A landscape with many valleys, sampled at points; each row gives a point and its height.
From any point a ball rolls to the lowest of the 2 points nearest to it. It stops when none of these is lower. Distance is the straight distance between rows; heights are no part of it.
kirer: 62  173  100  146  121  119  119  69  101  120  173  126  160  120  139  170  135  151  124  117  136  157  108  116  88  h=299
pebe: 135  167  122  138  133  73  156  95  148  165  178  138  148  111  127  113  131  84  144  161  96  148  98  77  134  h=205
topa: 147  126  141  96  149  70  135  176  133  149  128  178  125  64  134  95  85  124  111  140  115  116  88  95  143  h=454
fon: 150  127  136  119  130  74  129  129  47  161  167  134  112  154  157  145  153  66  105  201  107  170  137  79  146  h=172
lal: 106  133  155  134  151  141  112  190  118  99  103  86  145  149  122  82  136  152  119  175  116  144  136  122  86  h=208
teve: 117  137  95  187  59  146  144  113  128  115  158  149  147  226  132  123  112  45  111  127  92  147  147  187  150  h=324
Nito: 167  70  133  95  170  164  155  142  172  106  80  131  101  124  148  109  145  204  109  102  102  91  127  100  137  h=329
Zubir: 126  101  121  86  59  166  103  85  97  105  159  147  99  133  121  156  169  153  99  111  119  72  111  94  108  h=481
kov: 136  103  141  138  137  214  131  106  172  36  91  111  151  158  159  95  106  167  174  117  98  77  90  133  106  h=561
Kekag: 158  150  84  102  170  121  132  165  132  143  104  123  110  113  112  126  205  157  92  113  110  125  160  92  151  h=467
sul: 109  135  105  177  38  130  128  159  153  138  164  178  109  218  144  150  149  139  114  197  113  167  180  182  117  h=409
Guta: 95  108  152  113  90  217  103  81  115  102  115  133  117  131  138  95  118  137  106  85  110  111  88  146  118  h=544
Veman: 115  144  148  159  121  111  142  107  94  115  146  118  126  206  97  114  129  60  120  191  108  202  138  110  131  h=210
rok: 152  96  139  98  177  170  135  87  160  134  129  99  114  75  137  154  123  186  161  72  132  102  133  74  134  h=277
viz: 188  86  122  133  109  32  124  148  100  158  137  142  131  104  109  143  143  62  112  147  130  132  135  77  136  h=512
veneg: 168  95  116  115  192  69  144  187  122  146  101  173  97  86  120  87  111  152  114  191  105  76  125  87  167  h=416
tiz: 137  105  153  139  148  190  83  75  170  72  151  88  107  122  165  172  118  140  156  59  132  107  104  118  109  h=514
nur: 89  147  106  162  203  106  174  83  151  131  151  153  188  115  147  114  54  121  150  141  153  164  122  114  161  h=131
zile: 44  150  108  101  138  146  147  94  106  92  153  152  148  126  90  141  110  128  126  112  163  164  163  133  135  h=300
vum: 178  85  151  91  180  98  62  157  55  135  115  113  94  100  115  74  100  104  131  132  150  70  147  88  137  h=230
zad: 87  125  85  135  66  127  124  115  143  139  175  144  166  160  112  196  207  166  129  151  147  132  120  143  107  h=632
Nis: 212  78  83  121  136  127  95  183  113  179  78  159  140  73  135  121  107  101  115  71  169  50  148  83  149  h=410
ripo: 153  143  126  152  180  159  145  119  197  131  125  87  106  100  112  178  148  157  175  100  118  151  132  164  114  h=215
suta: 119  151  143  160  72  125  158  116  156  106  129  134  168  173  127  142  162  82  146  116  112  178  171  161  125  h=213
dezap: 157  85  156  137  150  143  111  208  143  142  90  108  83  143  130  102  165  167  137  123  108  109  200  173  149  h=463
togu: 167  154  137  155  82  112  133  142  145  144  162  110  131  160  108  123  204  110  113  153  80  139  190  127  137  h=317
Dasor: 119  175  120  133  110  112  161  114  60  161  139  142  139  114  75  129  91  91  108  162  157  173  116  91  129  h=442
Zabo: 87  114  137  141  24  160  98  136  110  107  122  126  100  149  82  141  132  153  112  128  154  126  136  170  109  h=384
tino: 175  113  140  105  142  219  121  85  172  58  118  92  121  144  157  123  130  149  162  80  131  65  97  95  120  h=538
fekan: 117  135  142  117  62  163  97  129  123  112  151  73  110  140  82  106  132  153  106  95  149  105  120  141  125  h=417
dotan: 157  101  125  102  126  113  130  86  144  167  151  134  128  62  137  140  124  149  143  79  158  90  100  51  105  h=204
Pitad: 97  108  119  150  101  154  98  35  126  100  181  92  109  123  142  174  155  203  134  100  152  138  112  134  71  h=402
ludar: 91  103  142  63  143  130  110  154  79  153  121  131  141  116  144  137  119  100  127  131  149  139  100  137  131  h=201
rek: 104  93  158  68  119  105  59  128  20  155  137  116  115  116  143  122  118  89  108  152  136  105  123  130  121  h=266
kuvu: 158  142  110  131  94  53  146  149  87  161  144  177  180  120  136  156  88  75  140  127  186  135  105  102  130  h=501
samup: 129  111  154  154  103  161  161  191  169  113  76  126  122  111  143  110  127  205  182  107  102  64  145  171  113  h=477
fotu: 186  86  142  111  145  76  115  200  97  169  94  178  138  97  169  85  79  143  134  129  166  39  151  102  173  h=322
bifet: 144  55  157  108  130  214  124  142  116  73  104  102  136  156  138  75  94  170  151  131  99  76  92  144  131  h=582
Sebir: 93  172  131  132  155  151  116  126  145  121  152  99  164  115  138  87  109  175  137  106  135  139  105  147  123  h=291
Patuz: 163  111  148  109  106  111  115  147  83  159  96  139  116  67  142  98  72  100  117  114  179  81  78  86  124  h=24
teg: 86  160  147  129  203  101  130  72  156  105  128  113  134  84  128  187  116  133  165  123  152  142  108  173  99  h=355
bab: 177  123  130  102  187  156  178  142  179  131  105  99  122  91  122  131  138  194  155  106  127  132  143  105  121  h=279
zamo: 82  149  114  153  70  135  139  130  109  126  94  117  153  149  148  131  129  131  129  106  136  182  154  163  107  h=130
Daron: 209  106  89  127  162  63  137  198  130  182  93  181  144  85  130  111  119  116  123  114  147  62  170  112  166  h=369
pav: 158  77  127  104  112  150  84  45  140  82  166  113  114  117  147  165  150  141  143  58  128  74  110  75  129  h=537
sov: 127  155  142  109  153  105  148  118  130  158  155  121  172  104  127  88  116  143  139  147  132  137  115  111  115  h=275
ser: 165  88  107  102  192  101  134  159  146  125  107  136  109  92  115  102  124  167  104  117  114  74  140  59  139  h=376
git: 87  124  104  118  123  139  100  54  89  87  183  130  120  119  146  187  105  153  137  108  167  126  88  97  55  h=354
Kal: 172  95  146  111  136  137  127  123  141  144  104  125  121  80  161  101  85  150  140  97  146  50  82  56  130  h=124
mog: 170  146  113  109  167  107  151  204  167  117  57  143  101  130  127  107  183  193  87  125  100  100  177  143  175  h=437
ligur: 159  170  119  172  130  127  176  118  196  149  153  114  126  157  121  151  140  93  127  118  103  170  104  158  152  h=199
lubog: 99  133  99  130  90  134  135  125  161  157  120  98  135  157  92  182  189  133  129  116  122  122  138  165  120  h=610
Kud: 78  149  89  186  58  154  152  114  128  117  164  143  132  187  135  160  139  113  97  170  104  177  135  165  147  h=370
tob: 102  112  117  157  30  133  89  162  114  155  84  111  110  144  115  129  94  130  123  85  141  114  135  168  96  h=420
Fep: 194  61  144  147  122  93  125  186  131  106  88  180  120  69  169  73  85  141  118  114  149  20  119  103  151  h=362
mabu: 95  174  95  160  170  90  156  47  130  116  179  155  142  155  138  199  88  111  158  134  171  207  111  124  131  h=262
kad: 137  159  112  156  127  133  178  78  134  139  197  131  149  160  120  142  125  78  131  136  98  173  102  116  137  h=123
mikin: 101  149  133  118  139  141  149  186  171  94  110  118  136  147  120  133  114  112  137  123  143  183  122  166  137  h=408
zubi: 143  141  138  118  165  94  111  150  76  158  131  88  131  144  134  103  170  88  134  188  92  167  145  111  144  h=55
Nol: 84  183  124  141  125  165  169  124  164  92  137  159  148  162  121  124  113  81  113  127  137  216  137  142  158  h=378
Kapu: 127  147  137  177  92  124  145  181  126  146  69  125  147  159  162  77  107  145  146  108  114  174  153  193  120  h=21
dab: 130  139  160  86  166  97  143  169  144  121  90  123  131  136  140  105  159  140  134  164  104  122  135  189  158  h=381
nubid: 86  187  127  180  157  95  126  58  156  104  164  125  109  129  107  200  116  125  142  134  139  188  122  168  114  h=311
fel: 167  108  106  133  132  56  132  141  156  158  152  174  121  45  137  118  120  85  123  116  120  117  113  79  133  h=483
lesem: 149  106  154  73  81  148  104  139  94  139  166  110  141  136  79  127  156  153  96  106  160  115  152  106  129  h=449
popi: 139  113  182  161  70  188  76  114  128  101  83  102  84  142  133  74  102  150  112  101  96  120  82  156  130  h=560
tapu: 145  147  137  139  177  118  147  146  155  135  115  128  138  177  132  81  153  94  135  182  64  124  128  188  160  h=349
vomi: 65  170  112  151  212  132  141  114  168  97  136  138  166  111  154  108  73  173  168  144  139  139  105  162  137  h=222
neza: 91  135  116  147  95  96  150  84  50  175  144  161  157  165  122  109  80  70  114  188  151  178  140  100  148  h=398
fuz: 107  163  98  151  196  131  186  42  154  91  171  145  171  152  141  165  67  82  166  130  148  160  118  124  153  h=207
mav: 154  125  121  72  202  110  123  197  135  131  86  147  97  118  119  102  167  138  115  161  89  75  170  147  164  h=411
nodu: 58  142  90  142  102  115  138  105  92  147  174  168  119  207  134  149  132  103  84  225  120  177  137  132  161  h=419
lib: 135  129  136  76  126  92  123  145  97  166  134  158  133  82  96  137  146  93  126  117  135  68  123  102  122  h=439
popu: 109  147  158  160  113  128  114  151  110  103  120  95  122  142  93  99  148  96  101  177  110  192  159  144  106  h=126
Fopiz: 56  139  109  111  58  153  134  116  98  82  151  169  132  167  98  156  146  158  112  136  168  160  137  146  109  h=346
mik: 113  136  113  115  174  129  124  111  145  163  186  132  165  80  146  168  63  130  145  110  157  180  97  108  127  h=332
Vamo: 142  91  147  105  137  169  99  168  146  121  99  77  129  113  133  101  171  144  110  147  104  125  130  98  105  h=246
Zav: 193  79  149  105  193  92  95  180  55  166  98  141  69  122  162  105  80  130  141  155  174  48  156  96  165  h=274
vesin: 116  102  147  66  100  138  105  112  101  123  144  153  103  111  125  126  135  111  112  103  150  41  92  73  126  h=462
Luduk: 123  158  132  170  93  86  154  113  97  109  92  119  110  214  126  108  129  51  115  159  97  193  137  180  133  h=268
lon: 104  151  110  123  97  86  176  95  103  155  172  194  150  94  121  141  96  90  121  131  162  164  115  85  114  h=473
sumep: 124  122  149  167  65  150  105  184  169  148  52  119  116  112  144  107  94  154  144  100  119  88  121  191  95  h=450
sef: 125  103  108  102  131  127  124  103  166  138  161  118  132  103  92  192  171  146  132  111  150  111  138  117  110  h=586
Sagop: 141  102  171  65  139  123  123  146  69  155  80  139  123  112  147  89  94  141  130  117  136  115  89  94  124  h=120
semip: 114  128  152  81  88  125  90  127  74  118  136  128  62  131  76  146  156  133  98  164  135  109  150  145  107  h=441
fugus: 140  149  125  156  117  105  145  149  142  139  75  112  140  187  116  130  142  69  148  168  92  146  117  194  137  h=313
Numel: 150  88  125  107  191  122  70  178  112  117  77  106  57  129  114  104  183  164  101  132  101  99  176  148  147  h=440
Kuzo: 170  127  151  104  203  81  118  166  54  132  133  117  124  96  125  82  131  105  126  180  110  111  143  106  124  h=164
lop: 55  153  100  135  162  173  168  106  147  100  117  142  175  116  120  109  86  107  132  111  147  189  166  161  138  h=344
kega: 42  121  122  124  124  110  137  95  84  124  121  158  140  137  100  115  100  83  101  162  161  177  166  113  146  h=350
bota: 153  154  126  108  130  139  136  202  156  133  110  115  114  158  128  126  164  98  111  137  116  201  124  140  172  h=432
zuz: 119  124  164  97  109  164  103  120  150  111  83  130  102  102  146  113  153  153  106  86  93  68  91  150  141  h=526
nafis: 160  149  107  161  132  73  153  151  112  151  144  187  192  89  148  93  55  77  147  118  152  144  85  130  142  h=524
Kel: 167  102  132  114  184  135  128  162  111  160  85  71  121  138  130  100  178  126  123  179  79  151  152  131  116  h=162
biko: 171  167  108  135  133  125  178  128  165  150  145  112  163  145  111  114  195  99  118  124  90  123  144  121  146  h=264
Losa: 128  168  107  127  166  138  167  114  193  152  152  103  147  114  113  175  116  118  162  121  134  172  100  124  129  h=263
Pelu: 134  138  129  129  73  151  137  126  109  154  174  143  105  152  100  158  182  142  112  170  120  149  162  113  136  h=367
tibi: 154  168  142  145  206  146  108  120  182  116  163  71  106  93  130  174  99  214  162  133  127  151  127  166  104  h=137
Nizub: 143  144  138  200  41  103  169  145  169  133  124  149  134  208  137  125  143  56  125  128  97  136  133  159  128  h=276
Lafor: 103  134  154  146  135  173  123  114  178  107  94  120  121  97  159  122  140  189  160  94  120  92  112  164  94  h=504
raluk: 125  160  136  98  111  120  133  133  116  166  129  132  108  118  69  158  177  108  112  162  122  113  131  116  143  h=407
mura: 109  115  126  184  128  193  53  62  142  81  140  85  118  119  168  176  95  155  155  71  134  138  108  166  73  h=485
gesep: 96  120  112  194  60  144  97  74  136  98  133  109  98  131  162  195  111  171  134  74  149  153  140  156  62  h=447
balal: 126  77  124  116  131  149  86  85  177  116  126  76  126  123  117  149  181  160  121  63  132  80  122  100  120  h=559
Pipa: 60  165  119  143  128  159  109  78  122  96  137  100  163  123  153  124  129  139  120  84  139  158  129  171  104  h=225

Where does a ball stop that starts at each point below?
lubog: Pipa
vesin: kad
kov: Pipa
popi: Zabo
Guta: Zabo

Call two points neighbours if one is among the 2 nearest of the other. Go from one point of each pair to the other, from neighbour to neighbour, staying as low as possible. Name the highest point that can't be avoided.
nur, kad: Sebir
tibi, Zabo: nodu
kad, tibi: Losa
